Points on a hilly landscape, in no order, each with its height.
From any point a climber steps to the highest of the 6 points nearest to it. It stops when none of these is higher. Distance is the straight distance between rows; heights are no part of it.
(611): [120 109 126 130 111 108 123 112 126 130  84 139 140  80]  h=370
(17): [185 130 139  96 128  96 151  89 147 111 111  43 117 195]  h=141
(76): [134 105 138  92 113 123 136 119 166 105 128  37 162 179]  h=254
(65): [165 122 131 115 143 123 149  73 147 121 117 113 112 134]  h=381
(2): [ 99  97 134 105 109 113 126 126 186 104 118  74 175 144]  h=598
(595): [ 59 125 107 109  64  95  89 132 122 163 109 163 150  77]  h=124
(294): [134 171 166 156 141 137 109 206  92 114 160 167 131 110]  h=176
(325): [100 129 103 105 109  93 103 138  90 150 102 178 132  67]  h=426
(557): [152 136 132 168 144 192 139 149 105 125 160 135 129 136]  h=134
(624): [216 169 133 164 157 183 157 113  68 138 127 100  94 196]  h=132
(351): [119 119 112 148 158 157 130 139 123 129 146 161 106 113]  h=329
(281): [187 127 145  98 121 101 149  98 135 105 110  33 137 203]  h=40
(165): [185 142 133 171 139 182 154  99 103 162 137 102  94 202]  h=331
(438): [174 133 137 173 137 166 155  82 125 162 140  84  83 212]  h=703
(594): [132 112 147 112 103 111 135 109 158 105 108  80 164 127]  h=367
(495): [143 114 122  91 121 126 140 121 152 111 125  16 154 210]  h=133
(310): [157 142 125 167 142 198 145 123 110 137 159 126 113 160]  h=170
(117): [ 55 101 127 112  96  80 112 127 181 124 101 136 154 108]  h=163
(452): [173 118 142 100 114 111 143  89 151 108 112  47 141 184]  h=123
(116): [173 148 130 169 151 195 137 148  89 128 155 123 127 145]  h=98
(635): [162 126 140 147 148 147 157  73 140 148 139  95  82 200]  h=645
(121): [ 93 147  92  90 108  97 103 164  79 151 128 195 128  63]  h=446
(155): [139 138 133 165 151 182 133 170 105 117 157 142 130 121]  h=212
(471): [133 157 145 159 147 163 115 186 102 120 160 152 131 121]  h=291
(125): [104 109 138 132  97 104 120 117 160 121  91 114 162 103]  h=173
(476): [150 152 145 161 150 181 129 178  94 110 163 144 133 122]  h=230
(391): [116 102 137 125 106 107 126 106 154 119  98 105 162 105]  h=175
(225): [106 122 106 141 162 140 123 144 112 133 130 174 105 105]  h=412
(176): [ 94 142 121 153 159 137 116 181 111 129 159 182 111 107]  h=385
(305): [181 143 128 168 140 194 147 109  96 144 155 109 101 176]  h=253
(4): [124 117 113 125 142 120 129 117 122 131 105 158 116  90]  h=386
(288): [115 120 110 121 116 106 112 126 110 136  95 163 128  77]  h=502
(374): [108 130 101 123 152 122 127 149 110 131 128 185 109  92]  h=440
(411): [ 70  98 130 106 107  87 111 129 190 116 107 107 161 121]  h=309
(553): [176 120 135 113 146 117 155  68 156 124 121  92 101 173]  h=427
(188): [183 125 145 115 142 109 158  67 150 129 122  76  90 202]  h=284
(473): [143 119 117 133 152 145 149  89 140 134 126 136 100 129]  h=336
(167): [129 115 125 130 126 124 135  98 136 123  93 129 134  87]  h=151
(173): [158 116 134 114 148 125 151  80 144 118 108 121 124 120]  h=330
(19): [ 79 150 121 119 131 115  98 193 105 130 169 204 117 102]  h=276
(487): [ 91  96 142 114 102  94 124 122 187 114 110  92 166 120]  h=394
(77): [144 123 120 142 155 153 156  84 142 141 143 127  94 150]  h=456
(312): [ 94 147  97  92 121  90  99 173  86 140 146 206 126  74]  h=263
(629): [ 79 134 102 108  80  96  94 139 104 153 105 170 143  65]  h=267
(270): [ 90 101 139 124  91 103 110 124 154 132  92 127 155  93]  h=188
(371): [ 80 167 134 110 124 112  93 207 109 139 183 205 131 103]  h=226
(609): [140 116 119 127 147 122 139  97 132 120 110 142 113  97]  h=178
(69): [124  99 142 106 112 114 136 109 174 111 115  65 166 150]  h=447
(299): [128 123 115 162 156 178 146 124 131 122 151 143 102 138]  h=241
(273): [ 91 147 124 139 141 126 107 200 106 129 167 192 116 108]  h=327
(348): [ 90 151  93 102 138 106 100 173  95 132 143 203 116  87]  h=333
(26): [ 53 110 123 116  74  77  95 123 154 144  94 144 152  99]  h=52
(40): [114 185 173 142 119 119  92 214  93 127 178 179 144  95]  h=59
(55): [169 117 145 105 120 110 144  86 153 116 109  79 145 135]  h=294

For each start below, name the point where the climber stops.
(173) => (438)
(26) => (2)
(557) => (288)
(77) => (438)
(310) => (438)
(17) => (438)
(391) => (2)
(125) => (2)
